Each row is a point on a tangle of strands that fork and nearly touch. The rows are in no order.
Points whose rows are less than 87.8 apart are linked; no others are. Some points are linked to none.
Ton: [ 17 -27  16 -28  -2 -31  40 -50  65  10  12  10  20  -6 -23 -38 -68 -34
  26  22  42]
Ruta: [ 41  61 -13  31   6 -13 -33 -27   6  12  76 -16   4  23 -23 -16 -33   7
  23 -20  15]
suz: [ 16  26 -12 -37  10 -34  29 -12   2 -24  27  12   6  74  -4 -41 -39 -17
   0   1  31]
tak: [-29 -35   3 -56 -12   6  45  40  -9 -17 -29  -8 -13  -3   3  -1  11  23
 -36  24  37]
Mar: [ 17  56 -27  -1  12 -10 -17 -21 -21 -22  52  27   8  62 -14   3   4   3
  19 -16 -16]
leli: [-28  -2   3  -9   9  -8 -10  24 -56 -22 -20  24   0  13  12  25  53  14
 -24   5 -33]
vasut: [-16  27  23  34  -9 -12 -45  30 -59  26  18 -49  -1 -11 -15 -13  39   9
 -40 -40 -17]
diga: [-35 -93   6 -21  -7  -4  26 -52  15  -7 -21  63   2   1 -27  21 -13 -20
   4  40   0]
san: [-35 -20  -3 -26   6  -3  13  55 -40 -34 -48  34  -4  -1  24  25  31  21
 -24  30 -14]
Latud: [  0   2  -6 -11  -4   2   3 -58 -25 -25  16  44  17  52   9  24   2 -27
 -14 -23 -46]
misin: [ -7 -30  -1 -29  10 -35  51  21  17 -21 -14   5   9  21 -14 -42 -44 -12
  -6  39  43]
Limef: [ 24  16   3   4   6   4  61   0  63  12  28 -25  34 -11 -27 -16 -20  15
  38  22 -11]
fidi: [ -3 -48  27 -25   0 -21   0 -69  44   7   9  25 -14  -8 -14 -12 -60 -36
  17  19  54]
Vif: [ 26  21  10  55 -17  12 -18 -35  -4   7  35 -11  33   6 -12  14  -9  -8
  -4 -37 -49]
Pez: [ -5  24   7  -3 -18  38   5 -11  -4  17  16 -37   9 -26   0  31  41  14
 -21 -43 -52]
zas: [ 24  -8  16  64 -24   6 -13 -35 -39   2   8   8  30  -6  10  19  16 -18
  -6 -33 -70]
Dovi: [-19 -35  -6 -63 -18  16   5  17   6  -5 -33   3 -36 -15  20  16  -5  15
 -31   7  50]
Tuli: [  3 -18  20  -1   2   2  75 -12  40  10  11 -22  39   4 -35 -17   1   8
  10  31 -28]
fuzu: [ 34  78 -35  -2  10  -3 -32 -26  10  -2  50   4  -2  39  -2  -4 -14   0
  26 -38   0]
Buv: [  7   7 -38 -22  24 -24  24 -10  11 -45  -1  43  11  57   2 -14 -31 -15
  25  19   9]
Vufip: [ 18  55 -17 -10  28 -19 -13  27 -48 -26 -23  17  12  59  33 -22   2  -7
 -17  -3 -18]
poti: [-22  30 -24   3   6  16 -15  10  13  -1   8  11  -1 -26   0  41  57  25
  40  -1 -41]
Dos: [  2  22 -13 -11   5  -1   5 -40 -16 -18  49  22  11  48 -23  34  21  -6
  15 -18 -45]
Kuga: [ 13  -3  24  28 -10  42  11 -15  35  38  23 -41  15 -45 -16  10   2  12
  16 -15 -20]
norep: [ -9   6   6  -7 -16  31 -21 -17 -11   7 -11   0 -17 -24  27  32  26   0
 -24 -36 -21]
nuta: [  3  30 -27 -48 -28  34  -2  -3  35  21   8 -37 -42 -37  13  23  27  28
  21 -39  12]
Zoz: [  8  14  -5 -13  -4  14 -51  -3  -2  16   4 -38 -53 -14  19  -2 -10  -4
  -2 -29  55]
gitaz: [ 31 -11  11  -3   7 -10  55 -37  85  12  22  -8  33 -15 -23 -29 -52 -18
  42  24   5]
Lilob: [ 29  47   0  30  20 -15 -50  -1 -56   0  -9   5   4  49  23 -17  -4 -21
 -23 -18 -15]
pudam: [-13 -59  37   0 -17  -6  57 -14 -12  -9 -25  12  33  17 -13 -11  -3  -8
 -40  20 -21]
Doga: [ 42  16  14  83  -7 -12 -19 -38   0   0  32   9  38  19  -3 -18 -40 -30
  18 -17 -23]
nelid: [  4   8 -11 -15  -1  17 -30  35   8   3 -53  -9 -33 -26  57   3  -9   8
  -5  -5  40]
Kofo: [ -4  66  -6  -2 -11   1 -37  15 -33  28  36 -56   1  -3  -1 -20  24  13
 -43 -62 -10]
nek: [-21 -74  15 -23 -19  -9  15 -56   5 -16 -24  60  12  22  -3  10 -19 -32
 -34   7  -1]
dodu: [  5  13   6  60  20  -1 -21  33  -3  -7  -9  11   8 -16   3  -2   9  11
  35  21 -10]
somi: [ -7 -42  23   4  -1 -24  41   6  -4 -21 -41  35  38  24   9 -30 -30 -24
 -37  28   2]
gezim: [-35 -53  24 -22   3   3  34  30 -20 -10 -18  -8 -12 -14 -28  14  31  18
 -14  39  17]
Sulu: [-21 -27  22  -6   3   7  14  41   9   9 -21 -32 -20 -37 -10   3  16  22
   4  24  42]
Ved: [ 29  22   5  27   6  -4 -48 -32 -30   9  23  -3  -4  44   9 -18 -28 -28
  -3 -34  16]
gegi: [-25  38  -4 -14 -15  32  20  22   7  26   2 -35   9 -47   1  28  68  39
  -5 -22 -61]
sefiz: [  2 -19  36  -7 -29  20  14 -18  10  14 -13 -35  -3  -7  12 -11 -11 -10
 -38 -25  24]
raz: [-19  41  -9  17  22 -19 -46  33 -63  -2 -10  16  -1   6  11   9  49   5
  -5  -6 -44]
rufev: [  9  49 -38 -32 -12  18 -41   8  17  18  -3 -31 -47 -24  34   3  14  19
  16 -43  29]
fuz: [  9 -35 -22   2  29 -11 -32  27  15 -24 -63  45 -19 -11  38 -10 -57 -20
  18  50  56]
pep: [ 11 -38  -1  21  20 -20 -11  14  23 -12 -64  44  16  -8  37 -32 -67 -40
  -1  34  40]
Kep: [ 12  -3   3 -24   8 -20  72  31  37 -13  -3 -28  21   6 -13 -45 -29   4
   6  37  26]
fudev: [-27  46 -16   0   6   1 -79  25 -49  30 -12 -22 -30 -31  26  13  51   6
 -30 -41  -9]
gos: [  5 -41  24   5  -5  -4 -10 -32  13   4   2  19 -11   2   0   0 -31 -27
  13  16  40]
Zifuf: [-15  36 -40 -31  -5  39  19  15  33  14   3 -14  -9 -40  -5  38  64  41
  35 -10 -47]
vumi: [ -5 -43  11  16  -2  18  -1 -34  20   5   1  14 -14 -18 -14  26   6 -15
  27  13  -2]
riko: [ 33  13   6  74  16 -16 -61 -21 -19   5   6  19   7  31   8 -21 -34 -28
  23  -3   2]
lef: [ 14  23   0 -23   1 -20  31 -18  17  -5  52 -14  11  55 -32 -25 -20   1
  14  -2  17]
kevut: [ 12 -22  32  10   2   7  28  20  42  24   1 -40  -5 -52 -20   1   2  16
  37  32  27]
tel: [ 26  19   7  31 -18  33  15 -24  33  40  57 -58  33 -32 -43  14   0  29
  -7 -30 -43]
pag: [-30 -88  12   9   1  -7 -12 -29 -17 -17 -19  63 -20   0 -14  34   3 -15
  10  39   9]
bazi: [  6 -35   9  -9  17 -36  30   0  46 -22 -34  34  27   0   3 -51 -70 -36
   2  34  41]
feku: [ -5   2 -28 -56  -6   5 -14  37 -13  -7 -35 -13 -50  -3  42  -9  -3  16
 -20   1  46]
Fere: [  5 -28 -17 -17   9  22 -40  26  11  -4 -61  27 -41 -25  55   7 -38  -2
   3  20  56]
mifis: [-20 -18  -1  12 -12  31 -47   4 -10  16 -11  -8 -38 -40  10  31  38   6
   0 -23   5]
muk: [ 10  27 -39 -25  30 -17  -3   9 -18 -44 -25  47  -6  52  34  -9 -17 -15
  -7  13  -2]
Peba: [-24 -35 -14 -10  20  -9  40  75 -11 -40 -51  26   2  -5   6  -1   6  18
  -8  53   6]
gobon: [  6   1  -1 -18 -13  37  18 -10  45  27   9 -40 -14 -36  -8  15  18  17
  17 -15   0]
venut: [ 10  16   4  -9  -4  -1  18 -11  25  18  58 -29  -7   8 -41  -3 -13  14
  20  -2  16]
Bok: [ -2  26 -14  11  16  -7  -3  28  -1 -19   6  18   2   6  -8  16  32  18
  34  11 -23]
morar: [-14 -62  23  43 -15  -2   9 -13 -38 -15 -37  48  16 -10  11  24  20 -12
 -19  19 -39]
lamon: [ -9  53 -10  -9  -4 -12 -20  25 -23   7  29 -26  -3  18 -14 -16  25  21
 -11 -27   5]
pidut: [ -3 -42  41  21 -18   5  57 -25   2  18   8 -28  28  -6 -38 -16   8  -2
 -19  21 -24]
dop: [ 22  35  -5 -25 -10 -26  54  52  27  -1   9 -56   7   8  -4 -55  -4  27
  -4   4  22]
vef: [ 17  33   8  16  -9  -4  -8 -31  -6  19  77 -36  12  26 -50  -6 -17  10
  -9 -32  -6]
Varu: [ 13  62  -4   1   4 -20  18  49  -6   2  36 -46  16  26 -19 -41  -2  29
   2  -9  12]
Gom: [  9  25  -3   7   2  10 -57 -32 -15  17  39 -25 -33   8   1   4 -11 -13
  -2 -42  22]
kuro: [ -7 -38 -13 -24   0  26  24 -23  44  -2 -25  24  -9 -21   5  35   8   0
  17  22  -3]
bibis: [ 12  11  15  52  15   6  -4  43  32  19  -1 -26   2 -51 -14  -3   9  23
  46  25  14]
soz: [-10 -24   5 -31 -11  -3  28 -47 -11 -18   2  32   5  40   1   7  -1 -18
 -23  -7 -13]
tubi: [-18  20  -3  15  15   8 -72  24 -35  15 -14  -8 -38 -23  22  11  33   0
   4  -9  14]
Nekoz: [  0   9  13  65 -20 -17 -37  -8 -80   8  13   0   9 -11   5  16  33  -8
 -26 -41 -72]
Lin: [-21 -48 -26 -42   2  23  30  17  50 -19 -48  36  -7 -33  16  33 -15   7
  10  42  17]
vuzo: [-27 -70 -15 -32   8   5  40  52  26 -30 -57  42  11 -24  10   8 -27   3
 -15  60  17]
nifu: [-23  55 -28  29  18 -18 -88  16 -70  23   4  -2 -12  -9  25  10  47 -13
 -19 -32 -45]
parez: [-21 -14  26  54 -21  -9 -13  13 -67  14  11 -19  10 -16 -15   6  49   6
 -22 -20 -42]

A fork is a point with three links, a tip a point with one. Leave the first point through the second and follow the links. Name the first fork or tip that comes.
Sulu / gezim | Ved
fudev / nifu | somi
Ved / Lilob | pag

Name the points in between on the shortest way along the links from the first point to the second, in order.
lef / Fere | suz Buv muk Vufip Lilob Ved riko Doga Vif zas Nekoz parez vasut Kofo lamon Varu dop Kep misin bazi pep fuz
nek / muk | soz Latud Dos Mar fuzu Ruta vef venut lef suz Buv
kuro / Zifuf | Lin vuzo Peba san leli raz nifu fudev tubi mifis norep Pez gegi
pudam / Peba | pidut Tuli Limef gitaz Ton fidi gos vumi kuro Lin vuzo
fudev / Fere | tubi mifis norep Pez gegi Zifuf poti Bok dodu bibis kevut Sulu gezim tak Dovi feku nelid
